A landscape with many valleys, sampled at points; each row gives a point and its height.
A ball rolls from a point to the lowest of its 2 nearest points, and stops where none of them is lower. Distance is the straight distance between rows; heights are no part of it.
(994): [ 24 -13   6   2 -12  -1   8  27 -18  -8   6 -10 -29 -19 -18 -13  13 -12
  10 -13]  height 401
(1040): [ -4  -1  -7   3 -10 -22  -5  -7   5 -10  11   0   6  -1  -9  25 -16   0
  15  15]  height 791
(466): [ -7  16   9 -14 -27   4 -11  19  23 -15   2   2 -18 -13   7  -3   6 -12
 -17 -19]  height 181
(327): [ 16  -7 -25  19  15  13  -5 -24 -21  -5 -13  -2   3  15 -12   0 -21  32
   5  17]  height 613
(221): [  6 -15   0  14   9 -24  24  -3 -22   3   4  -4  -6  -3  14   6 -11 -20
  -8   0]  height 138
(981): [-11  12  22  -1  -2  -3  -9   6   3   3  18  -6   1  22   2  20  17 -12
 -11  -9]  height 248
(332): [ 17 -13   3   1  -2  16   7 -10  -2  19 -11 -10  10  18  -4  -4  11   8
  16   1]  height 353
(922): [ -6   5 -13  -5 -24   1  -2 -10  16  -6   3   7  10   0  16  -2   8   5
   5   8]  height 310
(87): [-27  11   9   6  18   1 -13 -26  12  -8 -24   6  18   6  -7   5 -21   9
   2   4]  height 198
(1072): [  8  12   4  10  -7 -18 -20  18  -5 -11  28   0  -1  -9 -14   5   3   4
   8   5]  height 254
(76): [ -8   2   7  -4 -14   3  -7  -1  23  13   7  -5   8  12  -5  12 -13   1
  -1  -7]  height 20
(983): [ -8  15  23  -3 -19   7  -8  20 -13   1  28  -2 -15  10  -5  11  26 -12
 -21 -48]  height 313
(479): [ 18   5   9  10  14 -13  15  10   6   2  13   4  -5  11   8 -14  -3  -9
  -8  -9]  height 269
(726): [  4  20  13   3   3  -5 -12  17  21 -15   6  -7 -16  13  -3   5  -2 -14
 -12   8]  height 183
(14): [ -7  -2  10  -6  13  21  -3 -19  12  12 -35   0  24  18   5  -9   2  13
  -3  -6]  height 291
(314): [ 20   5   7   6  31 -20  17  18   8  -2  13  13   0  -6   3 -23 -12  -6
   0 -19]  height 303
(1021): [ 15   3 -21  -7  13  -3 -14   0  -4 -17 -13  -5  24 -12  22  12 -10  33
  13  10]  height 461
(308): [ 18 -11 -10   5   6   9   0  16 -23  18  -4 -15  -3 -13   6 -13  -6  11
  -3  10]  height 688
(125): [  1  -1   5  -9 -29  14   3  -5  35  18  10   6  -3  15   2   1  -1  -5
  -1 -26]  height 101
(882): [ 10   0 -16   6  12 -19  23  -3  -8 -12  10   6  -7   3  12   0 -19 -11
  -6  11]  height 82
(815): [ 10 -11   3   0 -17  -6   8  11   1  13  16  -7  -4  -6  -2   1  -3  -6
   7 -11]  height 450
(751): [ 11  -6 -11   1   4   2  -3  21  -6   0  -1  -7 -21 -16  -7  -4 -12  -5
  -5  16]  height 712
(525): [ 17 -15 -25   9  12  10  -1   2 -26  11 -13  -6 -12 -13  -6  -1  -8  17
   1  22]  height 665
(741): [ -1  -3  20  -6  11  -7  14 -11   9   7 -14   8  15   6  25   7  21  -7
  -1 -20]  height 364
(848): [ 21 -11  -7  12  -7  -1   4  -9  -9   5   1  -2  -4  13 -14  -1  12   6
  16  16]  height 305
(964): [ 10 -10   6   1 -22  -1  -1  15  -2  -3  13  -6 -17  -6 -28  -4   2  -8
  10  -7]  height 425
(68): [-13 -16  16   0  -5 -20   8  -2 -15  11   1   7  10 -25   8   5  13 -11
   1 -20]  height 399
(487): [ 24 -10  11  14  18 -17  21  -7  -8  -3  -1   4   2  14  -7  -2  15  -9
  20  -2]  height 228
(611): [ -5   4 -24 -10  25  18   8 -16   4 -14 -26  16   1  -7  -3 -30 -10  15
   3  19]  height 275
(832): [  2   9   1   1   7  -3 -17  -2   8  -2   3   5  27   1 -10  -2  -5  22
  16  -1]  height 295
(675): [  1   8  24  -1 -13  -5  -4  13  -3  -8  19  -2 -12   9 -10   8  25 -16
  -4 -21]  height 282
(239): [ 14   1 -15  -5  -5   0  10  13   8   6  18  -2   1  -1   6 -11 -19   8
   2  -1]  height 481
(842): [ -5   0 -24 -40   8   3  34  -5   6  -5  10  15  -4 -27   9 -22  -8   3
   1  -1]  height 135
(783): [-10  -2  20   8  -9 -20  10  -9   2   9  14   4  -3  15   4  21   9 -24
  -7 -14]  height 208
(571): [-17  21  28   1  21   7 -20  13   9   5   1   7   3   4  -6 -12  13  -2
 -17 -21]  height 854
(829): [-21   9  -9   1 -15 -11 -13  -3   1  -5   7  16  18 -33  21  -8   4  12
   0  -2]  height 266
(592): [ -9 -15 -20   9  -1   9  13 -30 -15   1  -1  -1  12  13 -14  -1 -40  13
   1   3]  height 543
(664): [-22   2   9  14   0  -1 -14  -8 -13   5  -8  -6  -9   4  -9   6   3 -12
 -14  18]  height 835
(891): [-17  12  19  -7 -26   9 -19  15   0  14  24  -3  -5  -2   7  12  15  -5
 -22 -35]  height 345
(674): [-16  17  10  15   8   8 -25  -9  -9   9   5  -4  12  20 -19   5   2  12
   0  10]  height 40
(198): [ -4   4   4  -9  16 -12 -11  -1  18  -6  -9  -1  28  -2   4  18 -26  16
   9  -9]  height 213
(440): [  1  21   6  -9  -6   3 -21  23  15 -12   1  -2  -3 -12  11  -6  12   2
  -8  -1]  height 223
(566): [ 26   8  -7  -8  16  -2  26  13  25 -12  11   3 -23  19 -11 -12 -17 -16
   4   8]  height 84
(29): [-21  -9 -30 -10 -27  -4   3 -20   0  -7   0   5   9 -18   8   9 -11   5
   9  20]  height 347
(259): [ -6 -18 -18  -9 -16  -2   7 -22  -9  -6 -14   0  22 -11  20  16  -5  13
  12   7]  height 381
(634): [ 14 -18  -6   4  -2  20  21 -20  -5  24 -12 -15  13  24  10  -6  -9  12
   4 -10]  height 400
(147): [-12 -17   9   8  -2  -6  -1   0 -26  25  -1   2  14 -23  -6  -9  -5   2
  -5 -15]  height 438
(389): [-24   0 -25 -10   2  14   8 -26  10 -10 -18   9   6  -5   0 -11 -22   9
   1  15]  height 237
(1032): [ 27  -1 -12 -13  15  -3   5   7   6 -11 -10  -1  22  -7  22  -1  -2  22
  21   0]  height 493
(91): [ -1   0 -10 -18 -35   8   2  -2  26   3   6  12  10 -11  23  -7  15   5
   6 -14]  height 337
(1035): [-27   4 -15   4 -20  -3 -14 -10  -7   1  -3  -1   9 -24  19   4  -6   8
  -4  15]  height 309
(495): [ -6  -2 -12  13   4   7 -10 -20 -13   1 -13  -5  14   9  -3   1 -17  19
   1  13]  height 581
(19): [ 20  13   1  -3  15  -5   7  10  30 -16  -5  -1 -16  21  -5   5 -10 -12
   1  17]  height 133
(515): [ 16  -5 -38  11  14  18  -5 -10 -25  -3 -10  -9  -3  -1   7  -1 -25  33
  -5  24]  height 639
(482): [ -3  -1   5 -11   9  -3  -2   7  19  14  -5  -1  15  -6   6   8 -28   7
  -3 -18]  height 128
(403): [ 19 -15  12   3   8 -18  11  20 -13  -3   9   0 -11 -27 -10  -9   9 -12
  15 -13]  height 371
(1060): [-29  22  19  13  20   4 -23 -19   8   1  -8   4  16  20 -21   3 -10   9
   0   1]  height 134
(596): [-14   8 -20 -23  10  -6  28 -10  10  -6  10  25   1 -23  25 -15 -18   0
 -13 -13]  height 184
(49): [  1   6   3  12  14  11 -25   0   0  -4 -17  -4 -27   5 -29  11  10   1
   0  29]  height 749
(646): [ -4  13   1  12  -6  -2 -32   5 -17   4  21 -10   6   1 -19  15   5  16
   8  16]  height 170
(265): [ -5 -11  22  -9   2 -13   2  11 -19  -1  -3  -5  -1 -21   9  14  34 -17
   7 -10]  height 369
(691): [ -6  17  -9   2 -23   4  -8  -3  19 -16   5   2 -14   9   9  -5   8  -8
  -7  18]  height 281
(694): [ 12   8  -9  -2 -27  -4 -25  20   4 -17  19 -11 -16  -9 -14  16   4   4
   9  14]  height 301
(626): [  6   3  -1  12  20   4 -21  16  -8  -4 -13  -6 -30 -14 -26  -3  -5  -2
  -9  21]  height 732
(774): [ -6   4   0 -16 -37  14   5   3  33  -2   5  14 -19  -2   7  -8   4 -13
 -13 -24]  height 144
(115): [-12   9   3 -13 -32   0 -17  10  20   2  15  10   3 -20  19   3   8   2
  -8 -24]  height 365
(796): [ 14   3 -10   3  27   4   9  -5   3  -8 -15  12   2   5  -3 -28  -6   8
   5   9]  height 308
(536): [ -4 -12  17   1  -6   3  18  -4  -3   4 -17  -1 -18   3  14  -9  29 -29
 -13  -2]  height 398
(648): [ -4 -10  15  -6  20   4   9 -21   0   1 -36   4  19   8  12  -2  12   1
   2 -10]  height 328
(258): [  7  -7 -23  -4 -13   3 -12 -15  -8  -7  -6  -9  27  -4  15  18 -12  33
  17   8]  height 422
(784): [ 22   3 -17   9  12  -9  21  10  -3  -9  18   4 -25   7  -5 -13 -13 -13
  -5  16]  height 21
(169): [ -9  -3  12  10  16 -16  -9  -2 -22   2  -2  -8   3   3  -9  27  -2  -6
  -3  10]  height 820
(51): [  0  -9  -5  13   8  -3   2   8 -19  15   7   0   4 -16 -16 -21 -26   6
  -2  -4]  height 490
(1022): [ 17   0  20   6  10  -5   4   3  -6  -6   0  -1  -8  16 -13   1  33 -12
  12   1]  height 182
(418): [  1 -13 -11   8 -11  20  11  -7 -12  33  -1 -16  10  15  11 -10 -25  12
 -14  -8]  height 441
(78): [ -7  -2  -8  -5 -10  -2  -5  -5  19  -1  -1  -7  -7  10 -20  26 -24  -6
   8  22]  height 776
(676): [ 29 -10  -7  10   4  -5  13  -2  -7 -10   6   9 -11   3 -15 -15  21  -1
  24  10]  height 270
(934): [  1  -8  16   7   0 -29  20   2  -5   5  11  -1  -8  -3  19  19  -2 -29
 -13 -13]  height 178
(1003): [  0  -7 -15  12 -22  23  -4 -13  -9  25   4 -10   7  19  -6 -18  -8  16
  -2  11]  height 478
(374): [-12  -8 -25   3 -23  13   6 -18  -2  16   8  -6   4  10  -7  -2 -31   9
  -4  13]  height 509
(480): [  9  -1   5   2  15 -17   1  24  -4  -7   7   9  -4 -28  -3 -18  -5  -4
   1  -8]  height 341
(351): [ -4  24  28  -8  -6   4 -10  19   5 -24   9  -3 -20  23 -18  11  28 -19
 -11 -27]  height 306
(80): [-24  12  20   7  10   2 -11  -2   6   4 -13   3  -6   3  -4  -6   4 -13
 -19   1]  height 845
(708): [  3  -4 -14   5   0   5  -3   5  -7  16   8  -1  18 -10  -1 -17 -24  23
   2  -7]  height 519
(245): [-15 -14  -1   7  -9  -1  16 -15 -13   3 -17   4 -14  -3  12 -10  11 -23
 -17  16]  height 377
(801): [ -1   1  -6   4  -8   7 -15 -10  10  -2 -11  -4 -15  12 -24  15   1  -3
   8  30]  height 762
(535): [ 12  -5  17  -5  17 -11   2  18  -9  -1  -7 -11  -1  -9   8  13  15 -10
   4  -1]  height 333
(195): [ -3  25   0  -2  -3  12 -14   4  23 -18 -12   4 -10   6  13 -19  16  -4
 -12  14]  height 259
(1058): [  3  18   3  14   6 -10  -3   2  13  -2  14   4  -2  18   5  -5 -12  -6
 -14   1]  height 230
(654): [ -2   0  16 -18  19  21 -14  26 -14  -1   4 -13   6   7  -4  21  43   0
   9  -7]  height 174
(102): [  1  -2  21  -2   2  16  -6   2 -11  -3  -3  -1  -5  15 -26  -2  45  -4
   9  -5]  height 139
(503): [ -3  -7 -20 -21   8   1  26 -13   9  -6  -7  11   6  -8   6 -10 -16   4
   8   2]  height 188
(336): [-18   9 -13  -1  -1 -12   5  -9   9  -6   7  24  10 -23  20 -15 -13   4
  -8  -8]  height 227
(1085): [ 20  -8   2   9   4 -16  34  -3   2  -1  15   8  -7   7   3 -10   8 -17
  12 -11]  height 265
(463): [ -1  -6  24 -13   0   7  11   4   6   8 -17  -7  -5   2  23   4  36 -19
  -5 -15]  height 393
(1026): [-17  -2   1  -9  11   9   3 -23  17  -2 -30   7  22   5   7  -2 -21  12
  -2 -10]  height 252
(795): [-16  -1  16 -17   2  37 -12  17 -16  -3  -2 -10  -5  19 -23  12  49  -4
   6 -13]  height 74
(287): [  7  -2  14  -8  24   6 -12  21 -19   6  -7 -19  -3   3   2  24  25  -1
   0   8]  height 271
(950): [-19  -7 -16  10 -27   0   2 -15 -17   5  -3  -3  -3  -9  19   1   3  -7
 -14  20]  height 348
(749): [  3 -12   4   2   7 -21   3   2  -6  -1   0  -3   0  -8 -15  21 -17  -9
  11   8]  height 804

For each start below, name the point where the ball stops.
(258) | (842)
(463) | (674)
(91) | (76)
(536) | (842)
(664) | (795)
(239) | (784)
(751) | (795)
(891) | (784)
(351) | (784)
(374) | (795)

Call two points neighbours if one is among the 2 nearest of the other. Go from one point of each pair to the other, from neighbour to neighbour, staying as low as possible. Name the highest point that can't be avoided.
(674), (842) | (536)
(76), (784) | (115)
(76), (842) | (964)
(795), (784) | (479)
